Each row is a point on a landscape with many valleys, with its height.
A ball rolls from a point to whichever of its 2 nearest points has the largest drop for the distance, and stops where none of them is lower. Distance is the straight distance between rows; heights are no part of it.
j_429 h=540: [ 34  20 -51  11  30  -2  26  20 -35   4  -1  42  12 -27 -16  56  -8 -36
 -26  46 -42   9  16  38 -29   7   8  -9  -6 -45  30  37   5  19 -52  43
 -15  -3   1  19 -52 -21  33  -4  21  21 -14  69   7 -29  -2 -27 -11 -38
 -24  20]
j_555 h=572: [  1  18  -5 -20  23  21 -55 -23  39   1  11 -26  21  13 -20 -58  16  12
  39   1   2  37 -15  16  35 -26  27  17 -11  44 -40 -65  72  14  13   5
  11   9   8 -30  80  -4  25   6  48  -9 -13 -11 -15  -2   9 -10  22  46
   1   7]
j_259 h=247: [-39  32  18  12 -30  40 -24  28  33 -52 -31  27  -8 -54  18 -21   3  55
 -25 -26  -2 -13  -6  15   8  -5 -25 -16 -19  52 -32 -17 -36 -29   8  19
  -7 -25 -17 -25  34  -8 -53  11  15  -1  -8 -23  46 -27   9  77  46   4
 -24 -27]
j_58 h=274: [ -6 -13 -33   9   1 -28 -22 -50  41  -6   6  -4  35  -7   7  26  11 -43
 -18  36   8   0  16  17   7   8 -16   6  42 -30  -1  19   0  27  -5 -13
  10   8 -50 -14 -18  -1 -11 -41  52 -15   7  55  -5  34   3 -22 -30  -2
 -23   5]
j_549 h=349: [ -4 -66 -15   5  -7 -39 -13 -64  50  22  35 -39 -10  35  -1 -20 -50 -37
  -5  27 -11  11 -18 -13  14  12  31  44  -2 -30  -6 -16  44  -3  14 -42
  35  24 -35  34  13  28  10 -29  16 -39  48   2 -22  36 -17 -42 -52  21
  26  38]
j_128 h=213: [-18   1   6 -20 -12   1   7  29 -39   9   6  42 -35 -12 -19  49   3   7
 -13 -23   5 -18  24 -16 -27  19   4 -31 -50   4  57  26 -44 -11  -9   8
 -31 -12   1  33 -43   2 -24  18 -67  34  17  -3  31 -22 -21  29  -9 -48
 -15  12]
j_574 h=714: [ 21 -53  -8  -2   9 -37  -7 -23 -10  39  48 -35  -2  56   9  -3 -14 -40
  21  15  18   4 -13 -32  15  13   8  22  20 -37  10  -3  18  23   9 -23
  12  30   5  13 -25  38   8 -20   1   0  24 -11 -45  31 -13 -55 -38  27
  30  18]
j_113 h=739: [ 29 -41 -22  15  14 -35   6 -23 -33  47  43 -30  17  55  -6  19  -3 -53
  24  28  24  15  -9 -23   9  16  12  -3  31 -60  11   6  18  43 -12 -11
  12  30  14  -4 -51  28  22 -23  14   9  12  -1 -57  31  -8 -85 -52  24
  30  27]
j_898 h=170: [ 33  -6   2  15  18 -36  70   7 -58  29 -11  -2   4   8  12  52  11 -18
  19  29  14 -10   9 -40   2  15 -23 -33  49 -55  24  49 -41  29 -25  -2
   1  -5  38  -4 -70   2  33 -22 -30  15 -17  -5 -61  24   2 -43 -10 -23
   8 -15]
j_226 h=579: [ 33  10 -15  13  37   6  10 -13 -16  19 -14 -24  14  26 -17 -13  15 -36
  22  43 -36  32 -16  21   4  -4  15  28  16 -25 -24  -7  46  26 -22  22
  12  24  32 -39  10  -9  60  -2  62 -18 -12  -1 -41  28  12 -72   5  25
  20   8]
j_961 h=272: [ 26  17  -5  28  30  -3  78  -8 -36  15 -33 -11   6  -1   1  18  -7 -40
  10  41 -52  28 -13  12  -6 -15   9  25  24 -54 -17  45   5  12 -32  43
  17   8  52 -14 -28 -18  79  -4  45 -18 -24   2 -51  18  17 -66  14 -12
  20  -8]
j_659 h=554: [ 41   8 -22   1  46  19 -20  -2 -15  28  39 -42   5  47 -39 -35   4  -9
  34  13 -13  51 -31  13  10  -1  33  16  -4   6 -18 -42  73  27  -8  30
  -3  23  40 -25  23  -7  61  17  43   7  -9  -1 -32   1   7 -71  -4  50
  36  22]
j_639 h=310: [  4  11  25 -18  -9  14   3  53 -53   5  16  11 -32  29  -7 -18  11  37
  14 -57  21  -5   2 -23  -2  19  -5 -19 -32  36  15   0 -17 -13  18  20
 -17  -6  37  18 -12   8  -6  42 -57  38  -4 -35  24 -26 -11  26  17 -10
   8  -5]
j_495 h=657: [-33 -20  26  18 -23 -29  18 -44  63 -19 -33 -18   3 -20  28 -35 -44  23
  10   7 -35  -5   4 -15  26   9   6  45   3   8 -38  11 -20 -39  38 -50
  59  -9 -30  -4  49  22 -13 -35  25 -56  16 -42  -4  49  -8  -2   4  -7
  12 -27]
j_742 h=340: [-15 -11  19  -7 -14 -17  33 -14  11  -4 -28   8 -20 -23  22   7 -34  -7
 -21   9 -27 -17  13  -1   6   1  -1  22 -18 -12   1  19 -41 -47   6  -9
  19 -15   0  10  -6   5   1 -23 -28 -18   4 -19   1  15 -11  31   7 -24
 -13 -19]
j_660 h=145: [-13 -14  10 -17 -14 -13  22  25 -48   8  -1  36 -24  -9  -2  53   4   0
  -2 -15  42 -34  21 -38 -16  26 -15 -41 -16 -11  70  34 -65  -9  -8 -11
 -18 -11  -6  21 -62  21 -25   1 -80  33  11 -24  -1  -7 -18  21 -26 -49
  -5  -6]
j_817 h=581: [  3  -9  13  -7   6  14 -41 -21  43  -7   7 -44   8  32  -5 -58  15  18
  48 -16  15  18  -7  -3  39 -13   4  21   1  35 -29 -47  48   8  23 -23
   2  11  -3 -27  67   5   8   8  27  -9  -2 -33  -9   9   5 -11   9  35
  28  -5]
j_824 h=460: [-21   6  18  -6 -12  11 -24  27  -7 -19  -1  -9  35  -2  14   5  47  27
  15 -31  63 -12   1  -4  -3   5 -35 -37  29  10  -2 -14 -25  12  23 -16
 -33  10 -10 -25   4  15 -32  24 -16  16 -10 -17  26 -23  14  32  15   7
  -1 -16]
j_573 h=424: [-22  14 -11   0  -3  37 -34   8  47  -9  18  13 -23 -34 -13 -34  -2  33
 -33 -26  -3 -20  -4  17  -4 -11  13 -10 -45  67  -9 -51  38 -16  13   3
 -15  -5 -18  12  39 -14 -27  24  -8   9  22   9  41 -40  12  52   3  10
 -25   5]
j_207 h=222: [-14 -11 -16  -5 -12 -17 -13 -29  17   7  -8   8  31 -15  17  27  13 -22
 -19  23  12 -16  14  13   0   8 -29 -13  29 -23   3  15 -27  15   3 -12
  -4   6 -35  -6 -25   5 -22 -28  10   1  -7  32   0  20  -4   4 -23  -7
 -30  -5]
j_318 h=445: [ -5  10 -22 -14   7  23 -38  10   7   3  23  31 -26 -24 -19 -10  -9  11
 -41 -13 -19  -6  -1  21 -24   1  26  -9 -45  35  10 -28  33 -19 -11  19
  -9 -14  -9  28  12 -11 -17  29 -13  24  17  24  39 -41  -4  29   0  -3
 -34  25]
j_263 h=407: [-22  -8  14  -9 -18  12 -20  -2  33  -5   5   1 -26 -15   2 -33 -14  19
 -28 -19   0 -11  -4  -2  -1  -2   6  16 -40  43 -21 -31   4 -30  13  -4
   7  -3 -21  16  24   0 -24   9 -23  -7   8 -12  30 -13   3  36   5  -2
 -11  -2]
j_354 h=471: [ -3  23  30  -8  -2  20  -5  53 -29 -18   1  -6  31  11   9 -13  40  29
  35 -42  60   5   3  -7  -8  -4 -36 -25  17  10   7 -12 -19   5  11   1
 -38   5  28 -27   7  11 -18  31 -19  27 -20 -38  14 -26  11  31  27  13
  20 -28]
j_509 h=238: [-29  46  24   6  -8  45   2  23  19 -46 -58  30 -12 -49  16 -27  -3  45
 -25 -25 -31 -17  -8  25   8 -18 -13   3 -30  63 -45 -27 -21 -45  18  27
   9 -24   6 -26  45  -9 -18   3  12  -5 -13 -21  29 -21  18  72  65   2
 -27 -30]
j_857 h=419: [-39 -31  13   0 -34 -10 -15   5   8  -3   6  10  32 -21  17  52  35  18
  -3  -6  81 -36  12 -53  10  17 -62 -46  39 -21  29  24 -84  14  15 -52
 -31   0 -60 -18 -36  26 -57  -9 -54  13  -1 -11   6   0 -10  30 -23 -24
   3 -28]
j_770 h=155: [-11 -15  12 -11 -17 -18  18  -3 -10  10 -15   8   8  -9  19  41   2  -7
  -3   8  16 -24  19 -23  -2  10 -25 -16  29 -21  13  26 -51  -7   4 -14
 -12  -4  -7  -7 -26  10  -9 -25 -22  13 -13  -7 -18  25  -1  12  -8 -18
 -12 -15]
j_534 h=143: [-24 -42  -3 -15 -21  -8 -30 -40  62   2  24  -9 -45  -6  -6 -26 -41   3
 -34  -5 -13  -9  -4  -4   7 -11  43  41 -49  22 -13 -32  35 -33  26 -37
  22  -5 -55  50  34   8 -14  -6 -34 -37  51  12  30  -3 -18  21 -40  -8
  -5  32]
j_381 h=219: [ -8 -23  11  -9 -17  -4 -16 -27  30   4  22  -1 -60   2 -18 -33 -66  13
 -32  -9  -6 -13  -1 -12   9 -16  50  49 -62  32 -13 -33  18 -57  15 -28
  20 -18 -23  54  26   3  -2   5 -44 -23  53  -4  36 -13 -21  28 -12 -12
 -12  18]
j_92 h=777: [  8  14 -36  -2  23 -13  -3  10 -35  12  18  14  63  -1   4  67  60 -30
   4  12  62 -16   4   3 -17  14 -40 -61  63 -56  42  30 -19  50 -18 -15
 -36  10 -15 -24 -52   8 -15  -4  12  37 -21  40  11  -3  17  -7 -17 -16
 -13 -10]
j_540 h=787: [-10  -2 -27  -5  -4 -17 -23  -3  -3   6  14  30  56 -20   2  66  51 -23
 -20   6  67 -30  21 -10  -5  16 -42 -59  42 -39  48  40 -42  32 -23 -29
 -41   5 -46 -18 -59  13 -44 -18 -11  25  -8  41  12   5  -3   9 -31 -22
 -32  -3]
j_704 h=273: [ 25  24   7  18  18   4  69  -4 -20   4 -37  -4 -21  -9   2  -2 -26 -22
  -6  26 -63  20  -2  15  -7 -19  18  32   2 -40 -13  39  -1 -15 -20  32
  23  -5  44  -2 -16 -28  73 -13  20 -22 -13   1 -34  21   6 -32  24 -15
  -4  -8]
j_84 h=472: [ 13 -24 -20 -12  17 -10 -44 -47  43  23  47 -38  -6  47 -21 -21 -17 -25
   6  21 -11  27 -30  11   5  -3  34  23   1   3 -12 -47  78  18   3  -7
  21  23 -21   0  23   8  19 -11  32 -17  22  11 -17  17  -2 -46 -39  39
  19  30]
j_48 h=482: [  7  38  45  -9  -2  28  17  42 -31 -18 -39  -6   6  -1  12 -21  32  30
  31 -30  24   5   6  -2  12  -5 -31 -12  -4  31 -13  -3 -23 -19  14  15
 -11 -13  50 -44  22   4   8  25   0  21 -36 -42  -5  -8  14  21  52  10
  18 -42]
j_326 h=512: [  3 -16 -27  -3   6 -17 -35 -33  29   6  35  -6   2  17  -4 -12   6 -29
 -21  19   5  12 -12  25  -7   6  17  17  -7   1  -3 -27  51  20   5   2
   3  13 -27   8   9   3  -2  -3  22  -4  18  30   8   2   9 -16 -29  22
 -19  28]
j_132 h=637: [ 22 -44  36  -7  -4 -19  26   6 -39  27  19 -35 -44  73  -4 -53 -49   1
  40 -38  -3   2 -10 -62  23   9  20  24 -21  10   1  -9   1 -27  21 -23
  27  20  34  33   0  20  19   7 -40  -4  24 -51 -30  14 -26 -30  -5  16
  48   2]
j_372 h=332: [ 36   2  13  -6   7  -2  53  42 -63  16  -9   6 -31  36   2  -4   2  18
  27 -27  -6  14   5 -31  -7   4   8 -17  -3   9   5  41 -25   5  -1  34
 -19 -13  61  21 -27 -11  35  31 -33  16 -26 -28 -30  -2   3 -27  17 -15
  24  -2]
j_162 h=192: [ 20  33  25   0  24  34  52   8 -11   0 -43  -5 -35 -14   3 -28 -54  10
 -12  -2 -65  22  -5  11   0 -23  33  57 -32  15 -27  12   7 -56 -11  36
  30  -9  64   1  32 -25  73  -5   6 -40 -16 -25 -20  12   1   9  49  -2
  -3 -19]
j_785 h=448: [-24   8  20   1 -12   1  -5  11  -3 -12 -24  -4  45   1  29   9  48  20
  23 -14  63 -16   3 -16   0  -8 -51 -45  58 -12   6  11 -49  27  20 -26
 -25   6 -17 -34 -13  15 -36   0 -16  16 -15  -8   8  -8  11  35  13  -6
   8 -35]
j_135 h=218: [-23  45  19   5  -2  34  16  23  29 -34 -65  36 -14 -70   9 -10 -32  32
 -54  -5 -64 -26  -1  48 -10 -21  -3  16 -36  39 -23  -4 -28 -50  -4  32
  22 -38  10  -7  21 -24  -2  -4  12 -19  -3  11  16 -15   4  71  49 -10
 -45 -19]
j_547 h=434: [-40  -3  18   1 -34  -2   5  10   8  -8 -20  11  35 -19  20  30  30  20
   9 -17  55 -34   8 -32   3   2 -59 -43  44 -13  15  22 -91   9  12 -28
 -23  -3 -25 -27 -25  18 -52 -14 -27  17 -11  -6  17   3 -11  38 -10 -20
 -11 -37]
j_211 h=292: [ 23   4  28 -10   0   5  32  19 -35   4 -12  -8 -29  29  11 -24  -8  22
  30 -19  -7   1   0 -28  -4   1   3  19 -10  19  -7   6  -8 -15   5  13
   7   1  50  -2   1  11  26  19 -21  -3 -15 -47 -17  12   5 -13  21   4
  25 -19]
j_71 h=77: [-21  14  -8   4  -9   0  -8 -10  53 -24 -27  45  -2 -62 -16  23 -25   8
 -70  18 -49 -23  30  54 -15 -17   1  15 -36   5  21   2 -29 -27 -20   7
   0 -28 -45  26  -9 -31 -33 -21   2 -19  24  54  23   0  -7  55 -14 -34
 -63  15]
j_548 h=757: [ 38 -15 -34  14  17 -22  23   1 -54  35  33  -2  22  36  -2  47  22 -37
  22  25  28  16   5 -16  -5  15  -6 -24  46 -55  20  22  13  54 -17   6
  -7  21  22  -1 -59   2  32  -3   5  24  -5  19 -42   6  11 -77 -39   5
  32   9]
j_141 h=285: [ -7   4  18  -7   0   3  28 -13  22  -8 -30  -1 -10  -2  24 -13 -37   3
 -18   4 -49  -3  -4   7   7  -2   7  37 -13   3 -22   2 -11 -41   7  -2
  34  -9  15   0  24  -1  26 -13   6 -27  -9 -22  -5  23  -7  21  20   4
 -10 -19]
j_332 h=427: [ -5 -14   2 -12 -10  -9  -4  22 -36  20  31   5  21  14   6  36  48  -4
  16 -21  79 -17  11 -34 -18  19 -35 -41  30 -24  50  17 -32  28   1 -25
 -38  10  -6   4 -50  22 -28  15 -51  40   5 -10  -3  -9   0   4 -25 -13
   9  -8]
j_846 h=520: [ 15  35 -45   0  21  19  20  43 -47  -1   2  51  -3 -34 -13  48   1  -6
 -27   9 -43   3  17  33 -35   7  21 -24 -21 -15  37  36  10  22 -38  49
 -32 -14  16  25 -30 -16  12  14   4  35 -23  47  23 -43   0  11  18 -25
 -20  27]
j_398 h=608: [  6 -11   6   4   4 -17   0 -25   2  16  -5 -35  20  27  13  -4  12 -22
  33  13  11   3   3   3  21  -3  -8   6  31 -27 -11  -5  13  17   4 -18
  -2  15  16 -43  12  18   4 -15  38  -2  -7 -14 -30  38   5 -33   1  33
  28  -3]
j_985 h=256: [-11 -55 -10  -1 -10 -31 -13 -53  43  15  31 -24 -15  16  -1 -13 -48 -22
 -23  18 -13  -5  -6  -2   4   1  33  42 -24 -12  -1 -22  36 -18  12 -36
  24  13 -33  33  16   9  -6 -25 -18 -36  45  13   4  13 -21 -13 -48   9
   6  29]
j_176 h=542: [ 53  12 -27   9  40  11 -12  24 -41  22  47 -24  15  48 -36   3  30  -2
  49  12  -1  53 -31   3   0  -5  27 -12   6  -4  -1 -16  66  45 -18  40
  -9  21  52 -13  -1 -15  52  30  37  22 -29  15 -18 -11  19 -77   2  32
  46  20]
j_353 h=243: [ 17   3  37  -2   3  13  44  12 -23   5 -22 -15 -48  15   7 -39 -53  13
   8 -14 -42  11  -4 -17   8  -9  24  51 -26  12 -19   9   1 -47  -6   7
  28  -6  50  15  17  -2  57   2 -15 -39  -8 -49 -21  17 -10 -10  27   7
  27 -20]
j_115 h=557: [ 38  25 -38  21  31   1  34   5 -33  -6 -12  11  17 -17 -13  37  15 -47
 -15  52 -43  19   3  50 -27  -4  18  -3   6 -38  -2  28  19  22 -38  50
  -5   3  23   2 -27 -20  52  -2  54  15 -28  41 -10  -8  26 -55   0  -6
  -7  14]
j_26 h=59: [-17  -8  20 -16 -18 -19  43  12 -21  19 -34  20 -18 -21   5  51 -15  -9
 -10   0  21 -38  23 -33  -6  11 -21 -11  -6 -17  48  44 -79 -32  -4 -13
 -10 -11  -4  12 -50  16 -18 -18 -63   8   4 -23 -19  20 -19  23 -22 -52
  -7 -14]
j_507 h=570: [ 34  34 -24  13  44  17  16   7 -26   9  -6 -10  20  11 -30   4  24 -31
  18  44 -41  35 -13  34 -15  -5  21   6  13 -19 -23   2  53  29 -28  54
   2  14  35 -28   0 -29  70  12  70   5 -18  37 -20  -7  35 -68  12  15
   8   4]
j_144 h=576: [-33 -11 -29   4 -25 -11 -63 -71  78 -13  25  -1  11 -23  -4  -7   8 -21
 -38  24   1   9   8  14  -7   6  -6  19  13  17 -21 -16  45  31   2 -21
  14   5 -87  22   7  -6 -54 -26  25 -34  24  63  24  -1 -10  -3 -40  -1
 -17  39]
j_133 h=600: [-42  15   5   7 -32  -5 -52 -33  65 -42 -24   7  14 -38  12  -9  22  16
 -10   7   9  -2   9   9   5   0 -32 -10  35  25 -35  -7   0  23  23 -15
  11   3 -58 -14  34  -8 -67 -17  40 -18  -4  34  23   5   6  21   8   1
  -6  -2]
j_275 h=592: [ 14 -20  16  -9  -2   2 -27  -2   6   6  19 -38  10  52  -6 -43  10  10
  47 -21  18   9 -13 -16  24  -8   7  20   7   8 -14 -38  37   9  18 -18
   4  22  26 -26  30  17   9  21   9  -2  -1 -39 -21  11  -4 -25   9  44
  31   2]
j_404 h=426: [ 12 -44 -15   7  22 -21  -9 -57  46  34  23 -39  -6  38  -9 -24 -45 -38
   9  29 -36  38 -32   9  18  -9  48  50  -1 -17 -16 -24  71  -5   5  -9
  39  22  -4  11  40  13  30 -28  37 -41  37  -8 -39  34 -10 -53 -38  45
  29  27]
j_528 h=669: [-27 -16  20  18 -14 -19  22 -50  73 -13 -34 -18  -6 -23  15 -27 -69  10
  -9  19 -58   5  -8   6  24 -11  29  65  -7 -13 -30   1  15 -50  31 -40
  63  -8 -20  15  58   2   5 -40  23 -69  23 -33  -7  57 -12  12   4  -9
  -3 -10]
j_243 h=610: [-24  46   3  -3   3  17 -30   0  57 -41 -50  26  13 -48   4 -18  10  15
  -5   3 -26  -6   0  52   0 -18 -10  -9   1  41 -43 -27  17  -1   0  23
  11 -15  -8 -32  53 -38 -23   3  61  -4  -9  30  17  -2  19  31  46  19
 -33 -14]
j_842 h=609: [ 17 -43  29  -5  -8 -10   0  -1   6  19  14 -38 -13  52  -1 -53 -16   5
  34 -21   5   0  -8 -41  25   0  11  21  -5   5 -11 -25  18 -20  20 -34
  17  22  24  -6  18  36  -3   3 -12 -13  13 -40 -28  23 -17 -30  -6  32
  44  -1]
j_12 h=563: [ 32  18 -11  -1  37  23 -33 -15  13  11  12 -42  20  35 -29 -41  22 -10
  43  22 -14  45 -26  21  34 -26  27  17  -5  25 -26 -58  75  20  -4  19
   6  10  34 -41  60 -10  50  10  51   5 -13 -11 -28  -2  13 -48  19  44
  24   5]
j_86 h=351: [-19 -13  31  -1 -17  14 -21  47 -41 -21  26   3   2  22   4  -8  40  37
  19 -69  80 -16  -5 -43  -5  14 -35 -39   5  18  29 -10 -46   0  26 -23
 -41  12  -8   6 -17  21 -51  43 -64  35  13 -41  34 -37   1  46   1  -8
   7 -19]
j_451 h=487: [ 31  38   3 -10  15  27 -12  58 -49  -3  21   6  13   1   1   1  57  36
  29 -47  38   5   5   4 -24  14 -13 -48   3  16  18  -5   4  18  -1  20
 -44  -6  41 -11   2  -5  -4  57 -18  48 -27  -6  29 -45  11  24  31  11
  10   0]
j_201 h=497: [ 15  12 -46  -5  27  16   1  33 -44  10  25  41 -24 -18 -22  37 -17 -13
 -32  10 -39  14   6  45 -22   5  35 -21 -45   5  29  13  30  18 -43  48
 -16  -8  19  44 -26 -17  21  21  -2  34   7  45  40 -55 -11  -3   0 -19
 -18  45]
j_798 h=507: [ 42  19   0   2  21  21  14  55 -72   3  17  -5  15  40 -10  -1  48  21
  55 -34  21  24  -2  -5 -12   7  -2 -38  17  12   6  12  27  28  -9  41
 -28  -2  58   0  -3 -12  31  51 -11  37 -38  -5   0 -32  10 -21  24  14
  32  10]
j_359 h=232: [ 36   7  -4  31  27 -19  79  -3 -60  25 -18  -6   4  12   1  31   9 -23
  24  34 -16   9   1 -32 -12   2  -3 -10  35 -59  -1  57 -11  30 -29  25
   6  -6  39 -16 -53  -2  63 -19  19   1 -21  -1 -70  21   8 -71  -5  -8
  23  -7]
j_292 h=673: [ 21 -53  14  -3  -4 -39  15 -16 -32  39  46 -33 -39  77  -8 -30 -38 -17
  33 -14   6  -2 -15 -43  19  11  25  19  -6 -19  14  -1  13  -5  11 -22
  16  36  25  33 -22  34  17 -12 -35   5  33 -36 -40  16 -25 -48 -33  14
  45  22]
j_606 h=638: [-26 -10  18  17 -23 -24  -6 -35  34 -16 -41 -15  33  -3  25 -10 -13   7
  26  -1   0 -12   5 -13  27   0 -15   3  28  -1 -32   9 -24   0  20 -32
  19   3 -21 -31  36  11 -30 -27  34 -32  -8 -18 -19  38   3   4  19   7
  11 -25]
j_95 h=415: [ 29  -5   5   0  12 -15  24  31 -70  29  21   5   8  30   7  38  33   1
  29 -20  57  -4  11 -37  -3  26 -23 -48  27 -24  37  29 -27  26  -1 -13
 -24  -3  24   7 -53   6   3  14 -45  47 -22 -16 -22 -12   7  -7  -6  -8
  16  -1]
j_403 h=135: [-35   6   2   8 -18  17 -11  -5  60 -32 -28  32 -27 -69  -3  -6 -46  30
 -63   7 -40 -24  15  33  -5 -19   9  19 -49  29  -3 -10 -19 -46   0  -4
  13 -41 -42  28  16 -22 -34 -12 -13 -35  32  26  35 -18 -11  61   2 -26
 -48   5]
j_780 h=473: [  6  23 -52  -2  20  30 -23  31 -15  -1  40  43 -25 -22 -23  20  -8  -8
 -35  -4 -22  -1   4  35 -33  12  40 -30 -45  23  31 -15  25  11 -26  30
 -28  -8   3  30 -10 -15 -12  37  -9  41  -3  51  52 -54   4  20  14   1
 -23  41]
j_657 h=225: [-18  15  27  -4 -26  17  17  14  13 -16 -38  13 -45 -39   9 -24 -64  34
 -36 -19 -41 -13   2   4   1 -17  19  38 -59  31 -22  -9 -13 -71   1  -6
  23 -30   5  23  36 -11   4   0 -34 -34   8 -26  29  -4  -9  61  24 -18
 -27 -22]
j_425 h=134: [ -2  25 -19  -2  14   7  -6 -18  34 -21 -29  46  12 -65 -19  29 -29 -13
 -64  32 -58 -27  13  73 -30 -26   9   9 -16  -9  22  12  -1 -20 -27  28
   8 -34 -24  13 -15 -42 -14 -26  33  -8  13  72  31  -4  -2  32  -6 -37
 -66   9]
j_273 h=373: [ 38 -10  -3   4   9 -18  47  37 -79  25  14   0  -8  42   0  20  33   2
  43 -18  30  11   5 -44  -2  14   1 -33  27 -14  22  43 -14  30  -4  17
 -11  -7  60  18 -48  -4  34  18 -35  28 -23 -21 -38  -4   4 -42  -6  -5
  44   3]
j_120 h=395: [-28 -22 -16  -3 -27  -9 -24   6  -6  -1  39   8  23  -1   6  29  45   6
  -4 -14  88 -28   9 -47  -3  15 -33 -41  35 -20  38  12 -42  23  -3 -38
 -43  16 -53   3 -35  24 -53  11 -46  25  11  -3  29  -8   2  28 -34 -18
  -4   0]
j_989 h=334: [-11  -2  23  -9 -25  29 -20  49 -17 -18  29  -1 -20   8  -4 -34  16  40
  13 -68  42 -13 -12 -31  -6   9 -11 -22 -32  44  10 -28 -14 -16  21  -2
 -22  -4  11   7  14  10 -34  50 -50  38   6 -39  38 -43  -1  37  23  11
   2 -20]
j_779 h=281: [ -1  -3  20 -16 -10  14  11  -5   6   4   8  -7 -59  -4  -6 -25 -60  16
 -34 -25 -32  -4 -10   0  -3 -14  39  42 -66  34  -8 -15  18 -59   9  -7
  26  -9  11  43  27  -8  25   1 -41 -26  34 -16  25 -20 -22  37   4  -9
 -18   1]
j_600 h=384: [-27 -23  15 -10 -35  -6  -2   2  13 -15 -11   0 -14 -16  17  -9 -12  17
 -16  -8   3 -26   0 -18  -1   0 -11  11  -7  15  -5  -4 -36 -25  14 -17
  -6 -10 -21  -2  -3   5 -31  -1 -26  -6   5 -16  20  -1 -10  37  -1 -11
  -4 -18]
j_67 h=768: [ 25  13 -28   3  17 -14  18  14 -51  25  17   9  48  17   7  57  44 -22
  14  17  46  12   5  -8 -13  14 -25 -45  49 -61  25  29  -1  49 -20   6
 -29  11   9 -15 -55   3  13   0   0  38 -29  23 -16   0  12 -41 -22  -1
   4   6]
j_911 h=646: [-38 -20  26  20 -29 -18 -16 -31  57 -28 -34 -19  10 -13  24 -30 -17  22
  39 -10   3   8  -1 -29  38   6 -16  20  18  13 -42   2 -19  -3  44 -55
  30   3 -30 -25  58  33 -44 -14  23 -47   0 -40  -2  41 -12   1  18   9
  22 -29]
j_320 h=527: [ 56   0 -15   2  29   2   5  45 -62  12  58 -15  27  64 -18  -1  41   1
  60 -17  40  42 -14 -13  -5  12  15 -36  14 -10  15   8  44  50 -10  34
 -29  11  55  -1 -18  -3  31  43   7  44 -34  16 -10 -28  19 -67  -6  22
  49  17]
j_565 h=552: [-20 -33 -46  -5 -13 -18 -49 -54  56   9  41  -5   5   1  -8   5   5 -27
 -37  29   8   4  10  16 -16   7   6   9 -12  -3   2 -13  38  20  -6 -16
   7   3 -69  29  -9  -4 -29 -28  13 -25  24  47  25   5  -8  -2 -60  -4
 -24  42]
j_535 h=624: [ -4   4   9   0  -4 -15 -12 -19  14  -1 -33 -21  24   3  22  -1  10 -18
  18  16   4  -8   7   6  16  -2 -26  -4  53 -19 -21   9 -17  13   8 -12
  12   6  -3 -41  21  13  -1 -21  34 -11 -16 -12 -30  41  13  -5   4  19
   5 -16]
j_194 h=234: [ 17  35  12   0   9  17  40   0 -15  -4 -40  -4 -18 -19   4  -9 -21   1
 -16  16 -57  16  -1  28  -9 -19  16  33 -12  -4 -19   9   8 -29 -12  33
  17  -6  32  -4  11 -25  51  -6  16 -22 -20  -6 -17  14   8  -1  35  -5
 -10 -10]
j_675 h=260: [ -5   8  20 -24 -14  -2  24  41 -53  12   2  31 -57   7  -9  22 -15  15
 -12 -42  -1 -11  14 -21  -3  14   5 -17 -46  22  38  21 -48 -23   0   8
 -21 -12  19  33 -25  12  -9  20 -68  25  10 -24  19 -29 -15  22   4 -35
  -5   1]
j_848 h=591: [-38  -4  -4   1 -33  -8 -50 -51  77 -27  -1  -8  14 -28  14 -15   7  -3
 -15  15 -11   1   5   2   2   4  -8  15  14  21 -40 -19  18  11  12 -21
  14  -2 -68   5  33   1 -50 -24  23 -36  12  33  18  15  -4   8 -12  -2
  -8  15]
j_220 h=241: [  7   4 -42  10  30 -26  -3 -40  33  -7  -6  10  36 -13   1  31   1 -54
 -35  58 -31   9  -3  52  -4 -13  -4  12  28 -33  -3  11  14  14 -25  14
  25   5 -37  -9 -16 -18   2 -50  59 -14  -1  62  -4  13  10 -27 -23 -10
 -25  17]
j_32 h=190: [  4  26 -31   6  24   3  -4 -18  25 -17 -11  33  20 -33  -3  27  -4 -36
 -50  50 -51  -4   4  65 -18  -9   6   4  -2  -8   0   3  19   4 -26  33
  14 -16 -34   3 -11 -33  10 -23  53  -4  -5  56   9  -5  11   7  -6 -17
 -45  14]
j_238 h=589: [ 30   6   6   4  26   9   5  -6 -23  19 -15 -45  17  30  -2 -26  20 -18
  52  19 -22  28  -3   8  29 -17   5  14  27 -14 -23 -11  34  20  -6   8
   9  16  42 -51  23  -7  40   4  54 -14 -27 -34 -53  37   4 -41  20  34
  32  -7]
j_598 h=606: [-40  34   4  -1 -15  12 -44 -15  66 -53 -39  12  30 -35   2  -9  25   0
   7   7   7  -2  -3  41   3  -7 -31  -6  29  36 -36 -25   4  27   4  -3
   8   0 -40 -35  49 -33 -48 -13  68 -18 -15  37  24  -3  14  32  30  16
 -19 -14]
j_387 h=258: [-50  12   5  13 -45  33 -24  19  31 -43 -10  27 -18 -52   0 -18  13  51
 -40 -30  10 -31  -4  -3  -9 -10 -22  -7 -27  44  -7 -22 -40 -18  15  -1
 -16 -16 -41   3  19  -5 -70  14 -25  -1  10 -18  48 -28  -3  72  23   2
 -28  -6]
j_590 h=368: [-22 -12  12  -3 -24   9 -42  41 -12 -13  44   0  18   9  -7  -6  58  25
  12 -41  91 -18  -4 -32 -14  15 -37 -43  27  -1  35 -10 -38  26  27 -35
 -49  15 -43  15 -19  16 -65  33 -50  32   8 -16  48 -43   5  43 -15 -14
   7  -2]
j_821 h=184: [-20  22  25   0 -20  22  11  11  14 -28 -44  30 -28 -64   3  -9 -52  31
 -52   4 -59 -17   5  39  -2 -21  12  28 -56  29  -5 -10 -35 -58  -7   6
  15 -37 -13  18  17 -25  -7 -16 -17 -24  15   5  23  -9 -14  78  28 -19
 -48 -19]

For each start below, name the point where the ball stops.
j_67: j_120
j_429: j_162
j_144: j_534
j_495: j_162
j_451: j_120
j_95: j_162
j_590: j_26
j_817: j_120
j_263: j_162

Call two points neighbours if one is among the 2 nearest of the other. Go from one point of each pair to the other, from neighbour to neighbour, staying as low as possible. Name the highest point that can't be avoided.
j_26 / j_71: j_58
j_821 / j_534: j_779
j_898 / j_162: j_704

For each start below, name every point that the ball comes to, in order.
j_115: j_429 > j_846 > j_201 > j_780 > j_318 > j_573 > j_263 > j_600 > j_742 > j_141 > j_194 > j_162
j_275: j_817 > j_555 > j_12 > j_659 > j_176 > j_320 > j_798 > j_451 > j_354 > j_824 > j_785 > j_547 > j_857 > j_120
j_92: j_67 > j_548 > j_113 > j_574 > j_292 > j_132 > j_842 > j_275 > j_817 > j_555 > j_12 > j_659 > j_176 > j_320 > j_798 > j_451 > j_354 > j_824 > j_785 > j_547 > j_857 > j_120
